Each row is a point on a tangle of strands that fork, close into loops and nearly touch. The rows are in no order.
Points whose rows are less than 48.8 apart are linked; no others are. Some points are linked to none.
K_233: [-20 -19 -10  12 -21   2   4  -4  18]
K_175: [-16 -29  -8 -35 -27  36  22 -26 -20]
K_228: [  5  -8   4 -36 -52  23 -55 -44  -5]
K_964: [ 11  23 -14  36  27 -23 -37  20  12]
K_729: [ -4  24  24  29  -8  25  38  -2 -14]
K_517: [ 21  49  40  38 -29 -10 -40 -10  12]
K_793: [   9  -19   -2 -101  -77    6   28  -15   -9]
K_280: [-24 -40 -23 -12  67   5  -2   7   0]
K_924: [ 22  24 -13  10  84  -7  -6  28 -28]
K_491: [-10 -31 -27 -38  -1  28 -21 -26 -19]
K_101: [  9   8 -16  24  75 -34 -24  35   9]
K_635: [ -7  -1 -19  23  29 -10 -24   9  10]
K_612: [-26 -49 -27 -14  12   1  15   2  12]
K_166: [-11   9   1  46   3 -18  35  26  20]
K_96: [ 39  36 -10  20  64 -28   1  38 -24]
K_914: [-11 -11  20 -13 -56  20   3 -32   5]
K_557: [ 16  18 -17  33  50 -38 -23  37  13]
K_79: [ -7 -50 -34 -88 -41 -13  34   6   6]
K_812: [-15 -26 -12   2  93  -5   0  23   0]
K_133: [-10   4  29  17 -47   8   3 -17  18]
K_428: [ 27  54  26  41 -18 -20 -41   5  10]
K_850: [ -6  -4 -10  39  50 -33  38  44  20]
K_523: [ 13  19 -16  11  71   6 -21  12 -27]
K_769: [  3   9  17  -6 -40  23 -54 -42  -1]
K_245: [ 45  56   9  38   5 -37 -14  32  -2]
K_287: [-13 -52 -30 -66 -28  -2  25  -6   0]
K_458: [  7  34  43  26 -43   2 -46 -30  16]
K_944: [-24 -43 -21 -14 -15  -1   9  -4  16]
K_104: [ -2   3 -17  -9  27  37 -28 -22 -31]
K_239: [-17  -3  13  14 -15  28  37 -12 -12]
K_766: [  0 -19  37 -62 -84  22  26 -42  -2]
K_218: [  4  20  32  11 -43  16 -48 -37   8]
K_299: [-31 -38 -19   9  30 -10  25  16  18]
K_762: [ 17  36   0  39   2 -20 -47   9  13]
K_165: [-10  19  37  39 -46  -7   7  -8  30]
K_889: [ -5 -14 -12  10  93 -19 -15  31   5]
K_249: [-14   0   1  34 -13  -4  19   6  17]
K_82: [-21 -44 -28 -26  53  16  -8  -7  -9]
K_254: [-22 -21  -4  -5 -16  30  37 -14 -10]
K_923: [ 18  35  -4  21  36  10 -14   6 -27]
K_50: [ -1  10  -6  49  27 -37  32  43  21]
K_187: [  4 -17  25 -86 -88  17  30 -31  -8]
K_678: [ 12  39  19  34   0   8  21   9 -14]
K_975: [ 53  38  -3  32  34 -52  29  57  -7]
K_913: [ 23  56  53  43 -29 -10  18   7   6]
K_747: [ 14  36   6  31  14   3  -4   7 -14]
K_34: [   3  -28  -25 -107  -59   -6   35    2   -5]
K_514: [ -6 -18  36 -37 -78  17   7 -43   8]
K_196: [-15 -41 -18 -54 -32  21  25 -18 -11]
K_459: [ 29  31  -5  27  53 -29  24  44 -13]
K_4: [ -9  -4 -15  16  27   6  -8   3  -3]
K_843: [-16 -48 -34 -43  27  18 -14 -15 -12]
K_981: [  3 -14  -4 -51 -41  34 -40 -45 -21]
K_860: [-25 -25 -16  24  40 -16  32  27  22]
K_592: [  1  35  65  44 -53 -14   1 -14  33]
K_98: [ -7 -11 -18 -19   8  35 -25 -27 -27]

How many points has the smallest loop of links through each point below? Write none if it is on no loop.
K_98 | none
K_612 | 9
K_79 | none

A fork is a point with three links, a tip a point with one. Leave the first point through the second and follow the links. Name the first fork or tip that comes.
K_218; K_769 | K_981
K_843; K_491 | K_104
K_924; K_96 | K_975
K_889; K_101 | K_964
K_187; K_766 | K_592

A piece is all that can be reached along the links. How many separate loops has the piece of each point below (a circle has one, a figure eight two, a Y none), and how many tips (points with one link)?
K_491 | loops 0, tips 3
K_34 | loops 0, tips 2
K_850 | loops 1, tips 0

Name the points in between on the shortest way along the links from the first point to the second, in order.
K_769; K_762 | K_218 > K_458 > K_517 > K_428
K_523; K_254 | K_923 > K_747 > K_678 > K_729 > K_239
K_592; K_187 | K_165 > K_133 > K_914 > K_514 > K_766
K_747; K_459 | K_923 > K_523 > K_924 > K_96
